Each row is a point on a landscape with many valleys, with its height.
From any point a ball rolls to the lowest of the 5 points nearest to it. It stops when none of these is lower. Distance is the straight distance between rows; heights are no part of it.
j_306: [146 112 147 136  84  90 155  98 199 170  76]  h=376
j_770: [104 139 106 153 107 122  93 189  98 102 139]  h=660
j_328: [109 140 168 135 132 109 130 148 168 143 148]  h=471
j_182: [167 110 112 138  79 119 126 124 180 182  60]  h=274
j_535: [133 125 146 143 115 112 152 113 162 165 102]  h=203
j_327: [136 130  96 104 166 151 127 115  88  99 132]  h=587
j_382: [ 83 155 146 153 108 116  84 222 153 106 175]  h=188
j_134: [128 110 162 115 129 153 160  20 124 126 102]  h=269
j_922: [152 121  81 120 163 149 149  85  85 124  85]  h=499
j_122: [101 150 141 140 131 125 106 179 148 130 157]  h=477
j_892: [138 120 150 106 155 148 144  62 109 128 134]  h=440
j_781: [155 114 107 140 102 121 142 113 154 177  76]  h=278
j_908: [113 142 147 129 146 130 122 139 136 136 151]  h=517
j_694: [100 145 125 161  91 104  75 213 101  95 153]  h=612
j_244: [124 129  82 148 105 132 111 162  92 112 103]  h=359
j_359: [112 148 148 105 162 142 108 151 123 109 188]  h=347
j_998: [116 131  98 153 101 128 101 178 118 121 120]  h=551
j_160: [122 139 121 110 163 144 112 134 104 113 162]  h=503
j_825: [122 138 137 143 116 115 128 158 166 157 122]  h=362
j_401: [114 130 174 136 113 108 156  93 174 152 116]  h=335
j_443: [135 125 152 137  92  83 137 136 204 167 107]  h=286
j_222: [147 121 113 136 129 133 149  94 117 166  89]  h=348
j_693: [152 113 113 121 148 145 164  40  90 146  73]  h=378
j_267: [146 120 131 117 151 141 154  58 100 144 103]  h=394
j_550: [138 120 104  78 175 158 132 131  85  69 204]  h=169
j_518: [119 135  89 133 136 139 111 153  84  90 120]  h=567
j_684: [165 108  77 143  86 134 124 127 147 173  55]  h=221
j_973: [132 118 135  79 169 150 142 131 102  83 246]  h=124
j_415: [124 127 180 107 153 132 136  99 133 126 164]  h=368
j_303: [132 121 168  88 158 141 132 105 122 108 203]  h=76
j_515: [147 119 129 143  94 108 136 136 185 172  91]  h=332
j_237: [136 128 123  93 171 148 126 109  94 103 175]  h=404
j_615: [144 123  69 143 111 137 130 126 102 141  77]  h=115
j_733: [145 111 147  83 164 151 139  82  96 106 182]  h=355
j_755: [106 140 128 152  95 119 105 194 165 141 136]  h=542
j_428: [107 137 120 155 106  97  79 211  71  75 153]  h=109
j_315: [145 113 150 143  97 115 164  77 166 168  77]  h=315
j_325: [119 119 171 129 124 128 162  56 148 139 101]  h=119
j_744: [139 129  97 146 115 133 131 133 128 160  93]  h=233
j_852: [130 117  99 102 163 152 111 160  67  35 171]  h=439
j_374: [145 116 130 130 127 137 164  47 115 160  79]  h=303
j_360: [113 141 106 133 133 138 101 159 106 109 138]  h=604
j_879: [110 139 121 113 150 141  92 166  98  84 183]  h=475
j_803: [117 132 101 129 132 129 101 172  62  53 139]  h=703
j_310: [123 128 164 125 141 128 148  82 132 143 124]  h=341
j_434: [118 137 160 142 104  83 136 153 203 155 128]  h=198
j_612: [146 123 107 147  87 125 115 154 165 161  93]  h=351
j_144: [114 136 175 136 118 100 154 118 183 149 124]  h=346
j_82: [ 94 155 168 138 134 106 110 185 176 132 173]  h=447
j_86: [140 122  79 112 168 154 137 108  73  93 101]  h=592

Call two points neighbours if one is among the 5 nearest of the other. Go from one point of each pair to the other, from neighbour to neighbour, staying as low as possible. Name the highest point that can't be avoided.
j_303, j_325 => j_415
j_535, j_382 => j_328
j_428, j_325 => j_998
j_325, j_434 => j_315
j_535, j_434 => j_443

Two balls start at each pair of points below. Name the first point that both come to, or write never.
j_908, j_327 => j_303
j_550, j_879 => j_303
j_892, j_267 => j_325
j_518, j_612 => j_615
j_998, j_781 => j_615

Where does a ball stop that starts at each point below?
j_182 => j_615
j_160 => j_303
j_693 => j_325
j_328 => j_434
j_852 => j_303
j_360 => j_615
